Each row is a point on a landscape with many valleys, with its height.
From any point a ball takes the steepest step (drop divided by distance) to one of its 2 nearest points. It stops when none of these is lower. Distance is the straight distance between rows; heights are no part of it.
bupet: 107 109 115 85 63 87 91 104 131 108 83 106 106 103 94 103 102 95 100 91 94 90 114 88 119 75 96 124 133 88 95 72 80 112  (h 223)
voti: 101 85 101 109 109 100 115 105 119 73 95 95 108 115 71 111 90 95 93 107 95 117 93 105 85 80 87 107 99 70 129 125 121 103  (h 206)
zab: 95 98 104 87 75 80 104 108 112 88 97 102 112 96 100 110 100 86 103 105 93 94 108 81 99 74 104 104 122 102 84 67 85 92  (h 192)
gokev: 102 117 100 92 106 115 89 127 106 115 99 107 96 83 101 97 112 90 106 105 103 91 107 93 107 98 108 107 99 98 81 97 101 103  (h 329)
dobo: 78 117 106 95 106 110 107 102 100 99 110 112 104 114 104 123 103 88 93 91 81 94 91 69 96 98 106 78 133 99 91 108 91 86  (h 279)
kado: 112 101 89 91 77 99 90 71 97 107 106 112 106 96 113 70 90 97 94 88 109 75 104 109 127 104 84 108 79 135 83 116 89 115  (h 107)
ralo: 105 99 100 131 120 118 124 93 95 109 110 94 91 92 108 113 94 113 107 105 85 101 84 109 100 99 99 94 80 108 125 119 123 105  (h 594)
lusu: 107 77 97 99 86 73 97 113 138 91 83 85 106 82 94 87 100 85 96 117 118 103 112 98 87 75 81 109 91 95 93 75 104 103  (h 97)
Nozen: 106 102 106 78 104 96 93 103 64 97 103 104 104 103 76 77 107 89 120 108 94 112 101 99 100 104 117 111 113 78 77 86 80 89  (h 155)
Beb: 84 102 81 73 110 93 99 104 70 94 128 116 109 107 126 105 101 109 101 108 102 88 106 89 94 118 122 85 98 118 75 114 85 95  (h 122)
bes: 102 98 99 85 84 85 69 108 149 90 100 92 97 98 85 127 112 130 81 94 97 115 116 73 105 95 90 103 119 101 124 121 94 99  (h 317)
migub: 106 107 87 91 98 105 110 83 77 101 131 103 119 125 131 108 90 127 88 108 93 91 99 144 96 124 117 113 98 103 94 127 83 105  (h 281)
zaki: 107 83 109 88 98 90 119 76 85 101 88 118 87 89 86 82 106 104 132 90 89 91 111 84 115 79 101 104 97 108 94 90 94 93  (h 414)
zotes: 107 87 102 123 100 95 123 105 113 85 101 81 103 77 111 124 90 122 111 119 88 102 99 118 83 85 113 108 99 107 116 78 102 88  (h 483)
voba: 102 85 87 99 112 98 106 119 119 83 104 110 109 100 84 126 99 94 80 107 87 101 106 103 95 82 79 102 96 87 110 147 114 107  (h 242)
kes: 75 111 107 96 84 100 90 107 105 112 103 110 100 115 111 108 99 75 97 91 112 89 101 71 103 100 110 74 132 94 81 83 84 98  (h 328)
Kov: 107 89 104 118 107 91 91 90 99 102 92 87 100 104 104 107 91 108 88 103 104 117 94 139 97 119 90 104 83 89 130 102 112 120  (h 435)
leri: 98 119 110 115 101 118 96 105 86 73 95 59 118 111 79 109 91 120 89 111 101 140 77 131 77 106 104 99 102 88 125 77 111 95  (h 207)
Lop: 92 111 113 109 97 105 87 98 92 83 96 68 116 114 84 109 93 93 93 101 104 131 77 114 76 106 103 93 114 86 114 67 95 86  (h 309)
fanez: 84 78 91 91 108 85 118 74 69 108 117 132 96 115 125 96 88 139 123 99 119 88 108 98 97 124 115 76 104 101 87 94 90 86  (h 270)
Zuna: 88 97 108 122 113 106 99 88 95 110 90 105 93 120 91 77 89 67 100 89 126 97 82 102 97 121 94 83 89 82 102 103 115 100  (h 508)
daz: 104 89 101 113 94 89 96 71 87 105 102 92 102 117 107 89 91 105 101 95 108 104 95 129 100 118 93 107 84 100 110 104 93 111  (h 389)
givel: 100 81 105 79 101 89 85 112 79 100 90 98 91 86 81 79 116 80 108 108 120 112 116 101 105 93 107 104 97 83 82 80 93 106  (h 94)
Labe: 90 82 88 96 105 96 100 74 95 99 107 113 91 95 103 110 95 130 95 83 93 100 102 93 116 105 85 88 87 121 113 135 100 107  (h 647)
kita: 115 122 104 118 95 114 111 112 104 117 111 89 111 120 115 105 75 109 93 112 103 86 90 155 91 114 110 125 114 74 96 99 89 107  (h 468)
dibo: 124 95 100 100 111 100 106 126 97 91 82 84 93 60 101 83 117 92 100 119 103 117 108 97 87 72 96 110 71 116 91 74 121 104  (h 425)
tudub: 116 61 86 89 97 76 108 77 77 91 98 109 91 108 90 57 90 86 102 88 100 102 118 110 115 98 73 116 71 98 100 110 100 115  (h 257)
zuzo: 107 87 93 112 115 101 118 138 114 98 104 94 94 64 107 86 98 87 106 124 101 91 103 93 91 79 94 101 71 112 79 98 117 96  (h 400)
tove: 120 109 97 92 95 107 101 96 91 105 107 116 114 113 90 73 102 81 89 100 102 86 108 121 118 110 94 121 86 99 91 130 99 121  (h 260)
kuged: 109 102 109 124 102 119 119 105 83 79 98 73 113 104 87 101 89 111 108 119 93 123 82 131 82 79 111 110 101 80 121 86 113 90  (h 98)
lerar: 108 122 93 93 84 115 88 91 112 115 100 109 108 100 106 87 96 99 91 86 105 77 104 107 128 110 97 111 96 122 88 121 96 116  (h 187)
fufa: 112 125 104 100 105 114 73 121 111 112 89 94 97 102 88 98 122 81 88 108 104 104 99 94 100 105 103 110 102 82 98 104 103 104  (h 293)
Buku: 98 112 86 94 120 119 126 92 68 88 139 116 114 124 114 116 96 109 95 108 72 91 88 99 89 117 119 94 112 106 92 140 87 87  (h 104)
gem: 89 107 97 87 110 107 105 135 103 107 112 115 95 78 104 121 108 111 111 106 90 86 111 90 105 94 113 106 109 105 79 105 98 93  (h 352)
vepiz: 110 103 107 113 90 92 99 110 114 110 87 85 91 73 111 103 104 110 114 101 101 96 107 106 102 91 106 111 94 116 95 55 97 97  (h 457)
feg: 97 141 101 91 81 116 83 107 117 129 98 104 103 103 114 88 99 93 92 85 113 80 94 98 119 119 103 101 119 108 87 93 86 112  (h 265)
Pebe: 112 97 91 89 109 110 99 108 105 91 97 116 104 102 72 105 116 94 83 93 84 101 110 92 115 92 77 108 94 90 111 151 108 108  (h 269)
numi: 88 87 90 100 105 90 80 97 114 96 99 103 97 103 91 103 110 77 83 93 107 102 100 80 95 96 84 89 93 112 91 117 105 106  (h 332)
matum: 104 113 108 87 117 115 102 112 75 97 88 103 92 89 69 75 123 92 123 104 86 124 99 78 97 96 118 107 110 74 101 91 100 88  (h 213)
tipak: 106 95 100 108 75 82 96 114 128 89 96 89 121 97 101 102 87 69 91 116 110 94 103 97 89 84 94 109 106 98 83 75 95 92  (h 148)
Rine: 90 103 111 107 106 102 80 87 89 93 79 75 95 105 81 93 117 93 100 87 111 135 85 95 80 110 94 86 100 94 121 76 115 97  (h 394)
Veka: 73 92 90 90 110 89 109 98 70 104 122 122 104 113 128 108 90 118 106 107 123 87 105 112 90 126 116 76 100 97 77 110 90 94  (h 198)
Bona: 98 101 88 111 111 110 106 90 108 104 114 107 98 91 114 127 89 128 91 93 85 94 94 104 106 101 92 93 92 124 113 133 104 104  (h 624)
manir: 101 116 101 114 97 102 91 104 110 117 100 89 93 89 128 111 95 112 106 101 101 88 98 101 106 116 109 94 95 118 99 72 91 96  (h 487)
Pof: 116 75 78 88 88 89 97 71 86 89 108 112 100 105 106 60 87 80 84 88 106 89 113 101 117 102 70 101 71 124 91 124 91 112  (h 197)
Rarel: 90 81 93 90 104 98 115 63 89 109 109 125 77 96 102 102 98 141 111 77 90 89 105 80 123 111 101 93 107 114 107 122 95 93  (h 669)
Luf: 82 93 110 131 114 107 105 101 117 114 82 99 87 105 94 95 85 91 106 87 132 100 85 103 101 111 89 81 87 80 110 100 133 108  (h 541)
Kubos: 92 103 113 117 94 95 92 78 95 110 84 92 95 109 91 82 96 72 106 89 117 109 82 96 88 110 97 79 92 105 99 69 103 95  (h 456)
kedap: 103 81 92 89 111 93 78 95 106 103 80 99 82 98 86 74 123 72 84 87 112 115 108 71 104 97 78 82 89 105 100 118 114 103  (h 374)
Neliz: 105 96 102 119 98 89 133 114 115 92 112 92 112 80 116 119 79 112 110 122 84 81 106 97 87 76 107 107 105 114 92 91 100 84  (h 509)
zala: 79 94 87 84 102 95 71 101 103 95 113 106 91 97 104 114 115 100 79 83 104 101 108 69 110 105 96 76 104 131 92 128 92 102  (h 280)
Vebaz: 121 83 84 86 107 107 110 93 88 91 109 118 110 98 84 81 103 91 94 97 84 87 112 97 124 93 86 117 86 102 101 148 98 113  (h 299)
futuv: 88 90 111 100 113 90 127 80 61 110 109 117 87 113 112 95 93 124 132 99 91 100 98 89 99 109 124 78 120 94 91 72 86 74  (h 346)
Satum: 83 89 103 134 127 111 121 105 102 109 93 103 83 92 98 104 92 98 109 94 106 99 86 98 95 109 94 73 87 97 108 114 137 96  (h 565)
turot: 100 112 103 88 117 114 93 122 105 97 84 100 99 101 73 100 127 85 99 102 92 116 100 83 95 91 102 102 111 72 109 110 116 96  (h 255)
Mig: 94 91 101 105 119 106 127 132 102 99 107 111 93 69 108 101 103 90 121 119 98 82 105 90 95 79 112 90 93 106 64 91 110 85  (h 377)
Loze: 99 95 111 91 103 93 80 96 103 94 70 83 84 106 76 84 125 85 95 91 113 136 100 76 91 93 88 88 96 93 117 92 120 99  (h 409)
nepeg: 94 113 111 124 97 110 108 113 109 123 99 103 100 115 115 105 75 108 99 103 126 82 90 141 95 120 105 107 103 75 95 86 99 102  (h 520)
Gaveg: 117 113 105 104 101 97 81 86 108 100 88 86 100 111 86 115 108 112 88 99 92 123 94 113 98 123 88 104 91 86 139 110 108 113  (h 382)
lun: 113 99 108 105 114 115 108 130 104 92 77 82 90 59 96 99 114 122 104 115 102 120 111 97 94 84 103 112 81 107 114 75 123 102  (h 442)
Kikig: 91 123 115 107 100 116 124 118 94 128 109 111 97 115 130 105 83 110 112 96 114 74 86 114 99 113 117 89 126 82 86 84 93 94  (h 562)
pebiz: 87 110 103 82 86 96 73 111 130 101 103 97 90 96 98 128 120 115 91 89 91 100 116 70 110 91 107 98 141 103 108 91 82 104  (h 286)
vup: 98 117 89 102 83 90 62 90 120 102 112 84 119 111 121 103 97 74 69 99 111 93 94 98 90 118 89 98 84 130 89 98 90 108  (h 595)
fofom: 81 119 105 89 78 96 74 99 99 116 104 106 103 123 125 92 97 77 92 89 132 80 100 91 105 122 111 80 114 99 80 81 81 103  (h 347)
mopu: 103 132 100 108 87 105 80 92 113 105 111 83 116 105 121 116 93 90 83 98 87 92 91 99 93 114 100 102 99 125 94 94 87 100  (h 539)
kisi: 111 114 99 96 89 95 74 90 133 100 91 90 102 111 88 130 112 115 80 92 85 110 102 87 105 102 85 103 108 93 137 120 105 103  (h 343)
Fozu: 115 98 108 109 107 110 124 107 89 87 90 91 93 71 99 109 109 117 124 113 78 108 104 111 91 73 112 121 90 109 113 81 117 91  (h 459)
mel: 112 90 103 124 96 108 127 104 117 78 102 80 116 106 94 116 81 98 100 121 85 104 88 120 84 75 97 120 100 80 130 116 119 97  (h 167)
vira: 114 74 107 94 100 84 97 83 73 98 93 108 94 108 81 65 88 100 111 101 107 120 100 128 111 112 94 113 83 83 113 96 102 110  (h 314)
botad: 77 107 91 68 100 96 74 87 85 90 120 108 99 112 117 110 114 107 90 94 95 100 111 83 103 129 118 86 110 121 96 113 73 97  (h 208)
niva: 97 91 114 101 107 95 123 85 72 104 90 112 87 96 92 94 105 114 135 91 84 106 100 93 102 92 120 98 116 96 97 75 95 82  (h 388)
divam: 113 112 94 111 81 108 114 81 96 111 122 95 119 132 122 115 77 124 93 104 92 91 88 152 94 109 107 123 103 89 106 104 86 110  (h 387)
gemog: 90 114 95 94 120 117 111 103 77 88 122 113 104 109 105 112 109 87 104 98 73 96 84 82 89 110 116 93 114 106 92 122 92 86  (h 212)
tugi: 102 83 110 101 91 84 109 88 98 108 82 101 76 68 100 84 107 104 131 93 104 96 112 93 111 76 94 101 91 113 96 57 100 96  (h 434)
vepaf: 103 119 102 84 66 101 87 97 127 99 92 102 109 104 97 114 107 103 90 89 79 89 105 74 121 81 98 113 133 117 108 93 81 105  (h 253)
lel: 96 76 91 91 103 84 101 122 106 94 86 98 95 88 84 86 106 85 101 109 121 106 111 105 96 78 90 108 85 82 93 95 116 108  (h 49)

For each start below, name the point where the ball stops.
vepiz: Beb
Loze: Beb
bes: lel
lun: lel
fufa: lel

Call two points neighbours if one is among the 2 nearest of the other. Go from one point of each pair to the other, from neighbour to neighbour, staying as low as possible. Name the highest point that can't be avoided.
Beb, lel: Kov
kuged, Buku: fofom
kuged, kado: Vebaz
